A landscape with many valleys, sampled at points; each row gives a point and its height.
From any point a ball takes the steepest step (drop divided by distance) to one of its 3 nearest points. It stops when none of these is lower. Distance is the straight distance between rows; heights are no part of it.
ros height 359: [  7.0   7.0  13.5 -30.4   3.9  -3.2  -0.7   5.2 -20.1  -8.8  -5.0   9.6
  -2.7   7.0  14.4 -18.4  -4.4 -17.6  -8.8   6.0  -5.7   3.1  20.8  10.0
  22.3   8.6 -15.1   8.4   0.3 -17.3]
Pazi height 741: [-26.5  -9.7  13.0  15.8  12.8  16.0  31.9   9.5  11.1  12.4   2.5   2.9
   3.2  25.0  -5.7 -11.1   3.6   7.0 -14.4   2.2  -3.0 -18.6  -9.4  15.1
 -26.2   5.8  17.7  16.4  11.0 -13.1]
minu height 481: [ 21.1   6.8  -0.8  -7.3  -5.5   2.6 -11.2  -8.5  15.7   5.5  -1.6 -41.9
 -12.0 -11.8 -24.8  30.1  -4.7 -18.2  12.0 -15.9 -12.4   6.1   1.0 -23.7
   3.0 -12.6  41.2   0.3 -10.5   0.9]
zasol height 368: [ 15.6  -2.9  -0.9  -5.9   2.7  -3.2   0.8  -7.1 -15.1 -11.5 -13.5   5.6
  -9.3   2.8   6.2 -11.5  -9.3  -5.7  -2.2   5.9 -10.4   3.5   3.3   3.2
  16.0 -11.9 -20.2  -7.5  -4.3   1.5]
vere height 442: [-10.0   4.6  -2.1  17.3  11.6  -2.0  11.8   2.6   7.1  12.0 -15.1  -2.0
  -4.7  20.0  -6.2  -9.7  -6.6  -3.3  -6.7   4.5  -9.0   3.0 -11.5   6.4
 -13.5 -10.8   1.8   0.1  -4.6  -1.0]
datuz height 641: [-29.0 -23.2   5.0   5.5   3.6   7.3  28.8   0.7   0.1  -5.6   4.8  21.2
  19.7  11.0  19.6   4.2   4.4   5.6 -21.1  -0.4   9.0  -5.9   0.4  -0.4
 -17.3  15.0  -4.0  15.4   0.7  -4.7]
gem height 423: [ 21.4   3.8 -14.0  -7.7  -5.3  -6.8 -12.7  -9.1 -17.2 -17.9   0.8  15.5
 -13.2 -17.2  -0.6   1.9  -5.1   7.8  17.6   2.0  -5.2   1.7   3.6   4.5
  15.8  -8.5 -24.1 -17.1  -5.3   4.2]
kini height 505: [ 39.3   7.4   9.6  -5.5   1.6  -8.8 -26.3  12.1 -18.1   0.9 -19.0 -30.4
  -6.4 -15.3   4.5  -7.4  -7.8  -8.0   9.5  -2.5  -0.8   3.3   1.1  -5.6
  46.2 -10.5  -8.4  25.2  -2.1 -16.1]
ter height 654: [-33.8 -20.1   2.4   6.5   0.2   3.9  15.8  -6.1   3.4  -4.0   0.3  20.6
  18.1  14.3  18.7  -6.2  -2.0   6.8 -31.1   6.1  10.4  -3.5  13.4  -0.8
 -22.4   4.6 -24.8   1.1   4.3   3.1]
Vupid height 642: [-22.7 -23.2  11.1 -23.2   1.6  10.7   3.9   1.6  -5.6 -12.9   3.5  15.6
   8.5  14.0  16.4 -17.0  -7.3 -20.2 -45.2   1.2   4.9 -20.7  30.1  -6.7
  -8.7  14.4 -42.5  13.5  11.4 -18.8]
zisam height 831: [-30.6   1.0  -9.5  19.7   0.8  -7.5  13.7  -9.0  11.1  17.0  -1.6  20.2
   7.3  10.7  15.0 -10.1  -5.7  14.2 -16.3   8.1   4.2   2.9   0.2   3.4
 -31.8   1.5 -18.9 -17.7   0.4  17.1]
bera height 200: [ -4.4   8.7  -2.2 -27.0 -11.5  -8.1   1.7 -12.2 -10.9  -8.5   8.6  29.9
   2.8   2.4  18.7  -5.7  -2.4   8.1   4.4   8.1  -3.1   2.4  20.6  16.3
   6.3  10.8 -32.5 -23.1   1.4   2.9]
Guna height 528: [ 38.3   2.9   7.0 -21.5  -6.6  -3.2 -24.2  -1.7  -9.2  -3.4  -8.7 -42.9
  -4.3 -25.1  -2.7   6.2  -1.9 -15.3  12.0 -13.8  -4.2  13.4   4.3 -10.7
  41.1  -2.7  19.6  17.1 -10.2  -9.9]
biseg height 759: [-27.8 -31.4  15.4   5.9   6.7  18.3  35.4   8.1   7.8  -1.8  -1.4   3.7
  15.1  13.7   8.3  -4.9   2.9   9.3 -26.0   2.5  12.6 -14.0  -8.3  -2.7
 -18.8  12.4   1.3  28.9  11.1 -19.1]
lil height 221: [ -1.1   8.7 -20.1  -3.6 -12.2 -10.8  -5.9 -19.5  -8.6  -6.6   3.0  28.9
  -2.1  -8.0  15.7   0.9  -2.7  15.9  12.8   9.1   4.8  10.6   7.5  11.8
  -5.1   6.9 -27.7 -36.1  -5.3  19.4]
ripu height 496: [-11.5  -2.1  15.1  -3.0   1.7   2.7  28.2  11.7   5.2  -0.9 -20.1 -14.6
   4.4  14.3   5.0  -3.1   1.5  -8.8  -7.8  -6.1  -1.3   4.3 -10.0  13.6
   2.5  12.8  32.4  30.8   0.3 -18.7]
mutib height 743: [-42.2 -17.2  -5.2   8.7  -8.6   5.3  11.8 -12.1  14.3   9.8   2.7  15.8
  13.0  13.4  14.6 -13.9  -1.4   4.2 -39.6   4.9   7.1  -5.4   7.2  -6.9
 -33.9   3.1 -32.2 -10.4   8.8  14.0]
Riz height 341: [ 12.8   3.1 -18.8   6.5  -6.8   0.3  -5.9 -10.7   6.8 -10.1  -0.5   7.7
 -12.6 -14.0  -6.9  15.5  -2.1   3.5  20.8   0.7  -2.9  13.4  -5.6  -4.3
  -1.4  -4.4   9.5 -24.9 -13.7  18.0]
sos height 459: [ 13.6  12.9   2.5   8.8   5.8  -3.8 -10.2   5.6  13.6   5.6  -4.2 -30.3
 -13.9   0.7 -30.4  18.5   3.3  -9.3  21.0 -10.0  -8.2  -0.5 -19.7  -9.3
   0.9 -16.9  33.5   6.7  -5.1  -0.5]
dazi height 529: [ 37.7  11.3  18.2   1.6   6.8 -12.5 -26.5  12.0 -15.2   3.5 -23.5 -49.2
  -0.2 -13.0  12.0 -11.3 -11.8 -13.9   0.0  -6.1  -2.7  10.6   2.1   0.0
  49.2  -4.8  -7.5  31.3  -3.2 -25.5]
Ronus height 184: [ 21.0   2.4  -5.0  10.3   7.3  -9.2  -7.0   2.0  -6.9  -2.7 -20.6  -8.3
  -9.7  -4.9  -9.9   5.1  -2.6   2.3  16.1   0.0  -1.8   3.9 -11.6  -6.2
  13.9 -26.3  -5.4   2.2  -5.9   6.5]
fovog height 540: [ 35.4  -2.1 -21.6 -12.1 -11.6  -0.4 -21.7  -9.9 -18.5 -23.8   8.6   3.1
 -11.8 -37.8 -19.9  12.1   2.2  12.0  30.4  -2.2   3.4  -2.0  -3.5  -8.8
  17.4 -11.6 -12.8 -11.1  -4.3   9.5]
Godi height 421: [ 26.5   9.5   2.1 -20.9   3.8  -3.8 -15.2  -0.2 -24.5 -12.6   0.2   4.7
 -11.8 -11.5   5.0 -16.8  -7.1  -0.9   5.5   7.9 -12.1  -3.5   8.9   3.1
  34.1 -13.1 -26.7  -4.9   3.7 -10.1]
mon height 618: [ -8.2 -11.4   8.8 -27.4  -3.0  14.4  -1.4  12.1 -12.5  -9.1  -9.9  -3.5
  -2.0  17.6  10.1 -27.4  -6.2 -30.3 -46.1   5.2   1.5  -8.6  35.8  -0.6
   5.4   8.6 -36.4  16.5  10.1 -22.9]
nemav height 927: [-41.0 -13.5  -5.9  18.1   3.1   6.8  20.7  -2.1  10.1   9.8  17.4  26.1
  21.4  10.5  13.2   5.5  11.8  17.0 -12.2   3.3  10.0  -2.0  -6.0   0.8
 -31.2  19.5  11.8  -3.8   6.0   8.1]
Gani height 440: [-16.1  15.5 -13.2  27.1   3.1  -0.5   0.0  -2.2  15.0  16.5  19.8  14.9
   0.5  13.0  -6.3   7.0   8.5   7.4   9.6   7.7  -2.7   4.4 -18.8   9.0
 -29.9   8.8  22.6 -25.9  -2.9  14.3]
Pibe height 788: [-26.3 -24.1  26.9   9.7  11.1  22.1  40.5  10.4  12.1   7.1   4.2 -10.2
  10.4  16.9  -2.6  -5.0   9.1   7.4  -8.5   0.5  16.5 -30.3 -19.4   3.7
 -17.0  19.2  15.2  36.2  24.8 -30.5]
nedad height 342: [ -0.7  17.7 -23.1  24.3   0.2  -2.6 -13.5  -5.1  13.4   8.6  12.8   9.0
 -10.2  -4.7 -14.2  22.7   3.7  10.5  23.6   1.5   7.1  12.0 -13.8  -5.3
 -18.0  -5.0  11.3 -32.5  -7.1  17.9]
nakeb height 714: [-43.0   8.8 -14.6  26.4  -4.8   4.7  -1.5   1.9  10.4  25.7  35.7  22.4
  22.4  -1.0   6.6  10.1  18.8  14.3   3.3   8.9  10.7   8.5  -6.4   0.5
 -41.6  27.4  17.7 -26.1   3.2  14.4]
varu height 556: [-26.4  13.9 -18.3  25.8  -1.9  -1.5   2.3  -6.1  10.1  17.1  12.3  22.0
   6.1   5.0   7.2   8.7   4.7  16.7   0.4  11.4   5.4  15.7  -7.5   5.4
 -30.7  12.3   6.5 -29.7  -4.7  25.1]
zivo height 192: [-25.0 -11.4  -6.9 -12.3 -20.7  -5.0  -3.1 -20.8  12.0   6.9   0.8  15.4
   5.4   5.9  25.6 -22.0  -6.7   0.8 -31.7   0.8   7.2  -7.1  23.8  -2.5
 -24.6   3.8 -59.8 -23.6   8.7  21.3]
vuf height 157: [-17.0 -10.4   9.5   5.5   6.5   5.6  28.8   5.0   0.0   2.2 -14.6   1.9
   6.9  17.2   6.9  -9.5  -2.3  -4.2 -20.5  -0.7  -3.4   1.0  -0.6   8.8
  -8.4   2.5   6.7  21.8   2.8  -8.2]
vok height 588: [-17.8  10.3 -11.4  32.2   7.0  -2.3   7.7   0.4  11.8  16.4   6.1  13.8
  -2.8  18.5  -5.6  -7.6   2.2   7.9   0.5   9.0  -6.2  -0.1 -17.2  10.4
 -28.7  -4.5   5.1 -15.7   1.8  10.5]
gusup height 691: [-19.5 -17.9   4.0  -4.3  -0.8  20.9  26.5   0.0  14.0  -1.1  17.9   4.7
  20.6   5.7  -4.5  24.7  15.9   1.9  -1.3  -4.5   7.5  -2.5  -7.6  -2.7
 -21.5  23.1  47.4  10.8   8.8  -2.6]
pepi height 889: [-22.6  -1.7  -7.5 -10.0 -24.9 -23.4  -5.6 -23.2  -3.9  11.9  13.1  28.4
  12.0  -2.4  37.1  -8.1  -7.8  22.5  -6.0   7.8  12.2   4.6  19.1  13.7
 -25.7  13.6 -50.6 -31.8  -1.4  19.5]
Fumer height 545: [-22.8  -5.3  -0.5   9.5   3.8   2.3  22.5   0.8   3.2   0.2  -6.0  19.7
  12.6  15.2   8.1  -3.2   4.6   5.3  -7.4   0.5   4.7   7.2  -4.1   6.3
 -20.9  11.4  13.0   4.1  -0.7   6.2]
serub height 230: [ 21.9   3.4 -11.1  12.6  -0.8   4.6 -13.8  -2.5  17.0   6.0  13.3 -15.0
 -19.4 -24.9 -43.9  38.1   1.7  -2.2  27.0  -8.3   4.1  -4.6   0.4 -28.7
  -9.3 -22.9  24.4 -19.8  -5.1  12.7]
liron height 366: [  5.5   0.3  -6.4  -1.1  -0.3   3.8   5.8   0.2  10.3  -0.6  -7.2  -5.5
  -3.0   9.8 -10.7  12.3   0.7  -8.5   8.7  -4.2  -5.1  11.7  -5.9   1.2
  -2.9  -1.6  33.3  -1.4  -7.7   6.5]
Kud height 331: [ 12.7   3.4  -3.4  23.2  12.3  -6.1  -7.1   5.7   5.0  -0.6 -17.5  -8.4
 -14.9  -0.4 -20.6   7.2   0.9   4.1  16.5  -0.7  -6.9  -0.5 -17.3  -9.1
   4.0 -31.0  -1.0   3.2  -6.5  10.1]
Giz height 220: [-14.3  -1.3  -8.4   2.4  -1.6  -4.3   8.8 -15.4  -1.8   0.0 -12.9  15.3
  -3.3   8.1  13.8 -17.5 -10.8   1.4 -20.2   4.0  -2.4   5.5   9.9   2.6
 -13.3  -5.7 -35.8 -16.8  -3.2  12.1]
giv height 425: [  5.1   2.3  10.9 -35.0  -1.4  -3.4  -0.7   5.8 -15.5 -17.9   1.3  14.7
  -0.4   7.7  15.1  -1.1   3.1 -14.3  -3.1  -0.1  -6.0   2.8  22.5  12.4
  22.8  16.5   4.0   7.8  -0.7 -14.5]
fibiv height 116: [ 14.4   7.2  -8.8  21.8   5.1  -5.6 -15.6   6.1  19.3   5.7   8.0  -8.2
 -18.9  -4.9 -36.8  23.9   3.1   3.4  28.9  -2.2   0.9  -4.2 -15.9 -10.6
  -9.2 -22.0  15.4  -8.9  -8.5  17.2]
Lod height 881: [-44.9  -4.0  -8.0  25.4   0.2  -4.7  12.3  -8.3   9.1  19.1  16.2  22.7
  19.7   9.8  14.4  -4.9   7.3  16.5 -17.8  10.2   7.3  -2.5  -3.4   1.3
 -36.7  13.0 -11.5 -11.6   4.7  16.0]
fasif height 825: [-48.2 -12.7  -1.7  25.2   1.2   9.1  15.8  -1.4  16.8  21.3  14.5  11.5
  13.6  19.0   7.0 -14.6   4.5  13.3 -30.4   9.1   5.5 -14.9  -2.7  -0.2
 -46.7   6.4 -14.9  -8.6  15.7   7.3]
vimum height 463: [  1.4   7.0  -1.5  10.2  12.7  -0.3   6.4   1.9   7.1   3.7 -12.8  -4.2
  -6.1  13.7 -11.6   3.9  -1.6  -2.6   8.6  -1.0  -8.2   5.5 -17.9   4.7
  -2.6 -11.5  22.9   0.6 -10.2   3.6]
lin height 715: [-47.4   7.0  -7.8  32.7   6.9   2.9   8.2   5.6   8.7  27.7  34.8  22.4
  15.0   7.6   8.8  -6.7  13.4  19.3  -9.9  12.3   7.8  -5.5 -11.6  10.8
 -41.4  21.1   7.5 -16.7   9.7  11.0]
mebi height 477: [ 30.2  -6.9 -13.4   2.3  -4.6  -6.1 -18.0   4.5 -18.8 -22.4  -0.5   0.3
  -8.4 -40.9 -18.0   3.8   4.6  21.4  23.5  -1.7   7.4  -7.0  -8.9  -9.5
  21.6 -26.4 -21.9   3.9   0.3  13.9]
pib height 381: [ 25.5   2.7   0.0   1.3   0.5  -5.6 -11.4   3.3   7.1  -0.6 -11.0 -26.4
  -7.1 -11.5 -26.0  21.7  -1.1  -3.3  22.8 -10.8   1.1   3.6 -10.5 -16.0
  17.6 -20.4  19.4   8.6  -2.4   3.4]
lefid height 436: [  3.2  -2.7   3.5 -18.1  -1.1  -0.1  14.4   2.9  -3.7 -10.0 -11.0  -0.6
   3.0   3.0   7.4  10.8   2.1 -18.2  -2.6  -9.0  -0.2  12.1   4.3   9.4
   5.3  14.4  33.3  10.4  -9.9  -3.1]
Dit height 480: [ -9.9  -9.1  10.7 -22.0  -1.5   1.2   8.1   2.1 -13.8 -11.2  -1.3  22.6
   8.3  10.9  18.1 -19.0  -6.0 -15.5 -26.9   3.4  -2.0  -6.0  27.8   7.6
   6.8  10.5 -25.2   9.3   2.0 -15.6]
Ridut height 552: [ 35.8   9.2  -9.5 -21.8  -9.5  -0.5 -26.7   0.5 -27.4 -25.1  22.3   9.1
  -5.3 -43.5 -18.7  -5.8  -3.1  16.4  30.3   0.7   1.9 -17.8  -1.3  -2.5
  30.1 -12.5 -25.0  -1.8   9.3  -2.2]
Vonis height 512: [ 20.1  10.8  15.2   3.0   9.3  -6.1 -18.6   7.9   9.1   8.7 -20.3 -57.9
  -2.2 -14.8  -8.4  13.3   3.4 -15.0  20.2 -18.0  -4.3  11.5 -15.5  -9.1
  27.4 -10.5  24.2  27.3  -6.2  -9.0]
kuf height 302: [ 20.1  -0.1 -18.0  14.0  -2.5  -1.6 -15.7   2.0   6.4  -7.7   3.4   0.0
 -13.8 -24.2 -29.8  24.9   4.8  14.3  28.5  -4.3  13.1  -1.7 -11.0 -16.3
   3.6 -24.5   2.1 -14.8   0.5  18.2]
fiva height 424: [ 34.9  -4.7  -7.7  -8.5  -9.5   0.0 -16.9  -3.9   0.7 -13.7  -3.8 -17.4
 -13.1 -28.2 -27.5  21.7   0.6  -1.0  21.3 -11.0   2.6   2.4  -0.5 -23.8
  17.6 -13.7  18.0  -8.0  -6.8   8.9]
pesup height 175: [  6.6   6.0 -14.5 -11.4 -11.6  -8.8  -6.2 -20.1  -9.8  -4.6   2.0  14.8
 -11.4  -5.7  16.2 -24.2  -8.2  14.0  -0.1   5.4  -1.8  -8.8   8.0   4.9
   1.5 -16.2 -56.8 -27.3   1.2   9.1]
lano height 872: [-29.6  -2.4 -15.5  12.9  -5.2 -10.1   4.8 -15.0   0.4   9.2   7.9  25.7
  11.4   3.3  24.0  -1.2   1.1  19.7  -7.2   7.1  10.4  13.1   8.0   8.7
 -26.3  11.7 -22.9 -25.0  -5.9  21.2]
mag height 343: [ 33.3  -3.4   3.0  -4.0  -1.1  -5.3 -26.7  10.2 -28.8 -10.6  -6.9 -10.5
  -4.3 -30.4  -7.2 -17.5  -9.7  11.7  10.8   3.8  -0.3 -13.3   2.9  -8.1
  36.3 -24.4 -36.1  19.7  11.0  -6.9]
goned height 58: [ -6.2   3.0 -12.4  19.3   5.7  -8.2   5.0  -8.3   2.1   6.6  -9.2   9.6
  -5.9   7.4   2.6  -6.4  -4.4  11.5  -1.5   4.8  -0.3   5.5  -8.5   2.0
 -14.6 -16.5 -17.8 -21.4  -6.6  13.1]
Timi height 455: [ 20.0  11.2   9.3  12.0   5.7 -13.0 -18.9  15.8   5.9   8.5 -17.5 -36.8
  -4.7  -1.1 -25.9  13.0   0.5  -6.8  22.9 -14.5  -5.0  -0.7 -15.7  -4.6
  22.5 -25.3  14.5  24.9  -0.9  -4.1]
pasin height 405: [-12.5   2.3  -6.4   8.9   1.4   9.7  15.9   4.2   9.3   6.7   7.9   6.9
   5.3  12.1  -6.3  11.7   4.7   2.2   6.1   2.1  -3.5   6.8 -11.0   6.4
 -21.3  11.2  41.1  -6.6  -2.3   5.1]
pagem height 716: [-20.6 -22.2   5.5  -8.2   0.4   9.8  24.7  -0.8   5.6 -15.7  12.4  16.9
  24.5   1.6  13.8  19.4  10.5   1.9  -6.4  -4.2  15.0   4.4  -2.7  -0.1
 -10.8  22.7  32.7  14.2   3.3  -4.3]
pir height 283: [  5.5  11.2 -17.3  16.5   0.3  -0.7  -2.2  -3.0  12.6   1.0   3.0   3.6
  -7.0   1.4 -16.2  15.3  -0.9   0.2  15.6   1.0  -3.7   8.6 -15.9  -1.3
  -7.9  -6.3  20.8 -18.8 -10.0  13.2]
Pov height 575: [-17.4 -15.0  13.3 -11.6   2.0   2.4  24.6  10.2  -5.3 -10.5 -13.8   1.8
   6.3   9.6  15.2 -14.7  -2.4 -13.7 -28.5  -2.9   6.0   0.9  14.0   3.7
   1.9  11.1  -2.5  27.6   0.4 -20.7]
Getu height 337: [ 24.7  10.0   8.6  -9.5   2.0  -5.9 -12.4   3.4  -9.8  -9.9 -24.6 -25.7
  -5.1  -3.8   2.2  -0.2  -2.9 -14.2   9.8  -7.9 -10.3  12.8  -4.7  -0.6
  29.4  -3.4  13.8  17.3  -9.6  -7.9]
tuvam height 146: [-14.2  -3.1  -4.6 -19.8 -15.7  -0.1  -1.0 -13.6   1.5  -2.4  -3.1  15.4
  -1.1   6.8  20.7 -23.6  -9.0  -4.7 -24.9   1.5   0.2  -5.9  27.9   6.2
  -5.5  -2.2 -57.2 -20.6   7.5   8.0]
vof height 467: [ 32.2   5.2   0.7 -24.2  -4.6  -2.1 -17.0  -5.0 -11.2 -15.2  -3.3  -6.1
  -8.0 -13.9  -1.2   6.4  -0.4  -9.8  14.1  -3.6  -9.5  13.0   8.3  -1.6
  26.2   4.4   8.9  -7.3  -9.3  -0.6]
dupi height 361: [ 27.8  19.5  10.4 -36.0   1.0   1.0 -17.5   3.2 -18.8  -9.7   1.4   1.7
 -14.2  -4.2   6.1 -16.5  -5.4  -9.0  11.8  11.3 -13.9   5.7  17.1   5.5
  41.5   3.5  -4.4  -2.3   4.1 -21.7]
kofu height 307: [ 23.6  -2.8  -2.6   3.3   2.9  -6.5  -8.3  -0.2 -18.8  -5.6 -22.1  -6.3
 -13.5  -7.8  -7.9 -11.7  -8.3   2.0   5.5  -0.7  -8.3  -3.0  -2.2  -7.4
  23.5 -27.4 -26.8   4.3  -0.2   1.4]
bipo height 617: [ 48.7  10.6  13.2 -31.0  -2.5  -2.7 -42.5   4.4 -16.5  -9.5   0.8 -34.8
  -8.8 -21.4  -1.3  -0.4  -0.6  -8.3  14.9  -7.8  -5.2   3.6   6.2  -5.3
  51.9   0.3   7.3  13.1   0.7 -16.6]
mavif height 607: [-27.2  -7.9  10.9  11.9   7.4  13.4  29.2   8.7   9.6   8.3  10.8   7.3
  11.6  15.3  -0.8   4.6   9.9   7.8  -2.5   2.2   5.4  -5.5 -15.4  10.2
 -21.3  16.8  35.1  16.4   9.5  -9.3]
rala height 705: [-26.9 -24.3  14.0   7.6  11.6  22.4  28.7  10.7  12.2   8.0  24.7  12.3
  19.2   7.0   5.7  11.6  19.3  18.2  -2.2   1.9  11.5 -18.5 -18.6   0.3
 -23.8  24.9  34.4  15.7  19.1 -12.7]
fulet height 710: [ -3.2  15.8  -0.3  31.7  14.8  -5.8  -3.4   3.5   8.5  14.6   8.1   3.3
 -13.7  21.7 -20.5  -0.1   1.8  -0.4  10.4   7.3  -7.5 -11.6 -25.0  10.2
 -22.3 -12.7  10.9  -9.4  -0.7   9.3]
rek height 485: [ -9.3   4.2   2.8   3.1   4.9  12.4  22.6   8.0  15.2   7.1   0.9  -6.3
   5.0  17.2  -9.1   8.1   6.6  -4.1   0.9  -1.3  -4.9  -0.9 -16.3   9.4
 -11.6  12.8  45.2  11.4   1.8  -6.6]
pigon height 47: [  7.5   6.2  10.1   3.0   4.8  -3.9  10.5  10.4  -7.2   0.6 -30.4 -21.1
  -3.2  12.4   4.2  -9.7  -7.9 -14.9  -8.0  -4.9  -6.1  10.4   2.7   2.0
  13.7  -5.2   7.6  21.5  -7.2 -13.3]
dusin height 769: [-43.9  -2.3   1.7  32.0   6.9   6.8  13.1  -0.3  10.3  27.2  29.1  20.0
  16.4  15.4   3.3 -13.4  15.1  19.9 -18.7  11.4   7.2 -17.9 -12.8   9.0
 -43.4  15.7   0.2  -9.6  16.5   5.9]
kod height 422: [  5.2   6.9   5.7 -11.1  -3.0   6.1   7.3  -6.8  20.2   6.3  -4.3 -33.1
  -0.9   3.8 -14.1  17.6   3.7 -17.4   8.1 -12.9  -8.5   5.6  -6.9  -4.4
  -5.9   6.6  57.0   6.8  -6.7  -8.3]
Zaf height 495: [-8.4 -4.2 -1.2 -0.9 -1.2 -6.2 16.0 -3.9 -5.2 -7.8 -4.0 23.1  8.9  6.0
 16.4 -0.3  5.0  0.8 -5.3  1.4  1.1 10.9  7.3  8.6 -7.5 10.6 -2.7 -4.5
 -9.7  9.6]
Duror height 456: [-13.8  -0.3  18.4 -34.0  -0.1  -2.3   0.9   5.4 -10.1 -14.1  15.8  30.5
   9.2  13.4  17.5  -9.7   1.9  -8.6 -11.7   5.4  -1.2  -7.4  29.6   6.2
  16.9  19.6 -25.4   7.6   4.2 -20.5]
Kedi height 180: [-18.1  -3.3   8.1 -25.1  -7.1  -5.8   4.4 -11.1  -5.5  -6.8  14.9  34.0
   9.6  11.8  25.4 -12.9  -1.0   3.7 -16.2   8.6   1.2  -7.7  30.8   8.3
  -1.2  14.9 -45.3 -11.1   2.6   2.1]
pes height 163: [ 39.8  11.9  13.3 -14.2   6.3   5.2 -29.5  12.4 -22.2   3.4  -7.7 -25.9
  -6.3 -11.4   2.4 -31.4 -14.9  -8.7  -9.8   7.8  -4.9  -5.0  12.7  -2.2
  43.3  -8.9 -32.7  12.3   5.6 -26.5]
lonul height 591: [-31.4   8.3  -9.0  24.2   2.3   8.9   7.9   6.8  10.8  20.2  26.7  21.2
   7.2  11.8  -3.1  -0.3  17.2  10.3  -1.0   8.2  -1.6  -3.2 -17.6  11.9
 -35.3  19.9  24.6 -14.4   4.8   9.2]
nibu height 565: [-22.9 -23.9   9.3  -7.4   0.5   4.3  18.3  -4.2  -5.3 -12.6   5.4  27.7
  18.3   7.4  22.6  -3.3   0.3  -3.7 -23.4   0.6   7.6  -9.8  17.7  -1.3
 -10.5  17.4 -20.7  15.1   0.1  -5.9]
Varat height 551: [ -5.2   9.0  15.9   6.7   4.2   3.6  20.5   9.8  12.7  14.2  -3.5 -19.1
  -4.0  21.7 -11.2   0.4   4.4  -8.0   4.4  -6.0 -11.0 -11.1 -21.0  15.9
  -7.7   4.7  37.6  16.8  -0.3 -12.9]
tifiz height 360: [ 29.9  -0.6  -4.7  -5.4  -1.3  -6.5 -16.5  -2.5 -16.7 -17.0  -8.7  -3.3
  -8.4 -22.8  -9.3   6.0  -5.6   3.8  17.5  -4.7  -2.6  -0.4  -4.4  -7.1
  24.6 -21.6  -7.3  -0.9  -3.0   6.3]
Zuza height 231: [-28.7 -17.2  -7.8 -17.0 -18.4   4.8   0.4 -13.5  12.0  -1.3   4.2  15.2
  11.8  11.1  22.7 -18.3  -6.6  -5.1 -40.3  -4.2   9.9  -9.5  27.5  -6.6
 -21.5   7.0 -53.9 -13.8   9.6  12.8]
zomo height 553: [ -5.6  -9.5   7.2 -15.8  -3.9   4.5   9.6  -1.3  -5.1  -6.3 -15.1   7.6
   0.1  14.0  13.8 -26.3  -5.1 -15.9 -37.0   0.5  -5.5  -3.8  22.8  -0.8
  -2.2   1.0 -36.2   2.2   2.4  -7.9]
fofe height 410: [ 10.2   3.6 -11.3  -3.0   1.1  -6.5   0.5  -4.4  -0.9 -10.7  -7.8  12.6
  -2.9  -0.3   3.4   7.0  -4.8  -2.5   6.8  -0.3  -6.1  12.6  -1.3   4.8
   5.2   0.7   6.7 -11.3 -12.8  10.9]
korur height 468: [ 36.3  -1.7   7.0  -1.9   3.8 -10.9 -22.7  11.8 -13.8  -8.7 -16.6 -29.8
  -5.9 -21.9  -9.4   1.3  -3.0  -1.3  14.0  -9.0   1.7   7.6  -6.5  -9.4
  38.9 -19.6  -2.0  20.0  -1.0  -6.9]
pinu height 334: [ -3.4   8.2 -17.4  12.4   0.3   6.2   4.6  -4.5  13.6   2.6  13.4   6.1
  -4.3   1.6 -10.5  18.4   1.2  -1.2  12.3   2.2   2.5  13.1  -5.0  -3.0
 -20.1   4.4  32.5 -25.9  -9.5  13.9]
san height 526: [ 49.8   7.3  13.5 -11.9  -0.3  -8.4 -35.6  12.1 -20.8  -6.5  -6.6 -34.3
  -6.4 -24.1  -0.1  -7.4  -5.8  -1.8  16.9  -3.5  -3.5   0.7   3.5  -0.5
  52.6  -4.8  -6.6  22.9   7.2 -15.9]
fup height 465: [  2.6  16.5  14.3  -1.7   4.6  -3.0   4.1   6.8  12.5   9.7 -15.2 -44.8
  -5.3   5.4  -7.5   6.7   1.8 -16.1  10.0 -15.1 -10.5   3.8 -17.5   3.5
   9.8   0.8  43.2  22.9  -7.6 -15.7]
rigol height 721: [ 52.2   2.9  14.4 -31.4 -13.6   0.9 -41.3   3.3 -16.5  -9.1  13.0 -36.3
  -5.3 -42.8 -11.5   6.0  -1.0   1.5  20.9  -9.0   0.1  -3.0  12.8 -11.2
  49.7  -3.5   8.6  17.8   7.0 -12.5]
kel height 454: [ 27.1   8.9   3.4  -5.6  -2.0  -2.8 -18.8   0.5  13.5   5.1 -12.3 -45.7
 -11.0 -16.0 -23.4  30.7  -0.6 -16.2  18.9 -16.6  -6.5   4.7  -6.6 -19.5
  17.6 -15.2  36.0   9.4  -7.8  -0.5]
dil height 234: [ 11.7   7.0 -24.6  23.5  -5.3   6.1 -17.1  -4.5  22.8   7.2  21.8  -4.9
 -20.0 -18.0 -36.2  33.8  -2.3   1.2  30.0  -3.2  10.0   0.1  -3.5 -20.9
 -16.8 -12.9  18.8 -33.4  -7.4  17.9]
vozo height 226: [ 24.3   7.9  18.6 -17.3   5.5  -5.4 -11.4   8.3 -20.6  -2.0 -16.2 -17.4
  -8.0   2.0  13.3 -23.3 -11.1 -20.1 -10.4   5.3  -8.3   1.7  14.7   5.1
  39.0   2.1 -14.2  15.9  -3.3 -23.0]

Call two points neighbours if one is among the 3 nearest of the other. Go from one point of each pair to the other, from neighbour to neighbour, staying as low as possible. Name the highest point that can't be avoided.
tuvam and vuf -> vof
Gani and Getu -> vok
pib and Ronus -> fiva
fibiv and pes -> Godi
goned and tuvam -> Giz
fibiv and Ronus -> Kud

Where does a ball stop that starts at each point below?
fasif -> pes
gusup -> pir
rala -> pir
Varat -> pir
zisam -> pes
mon -> pes
Vupid -> pes
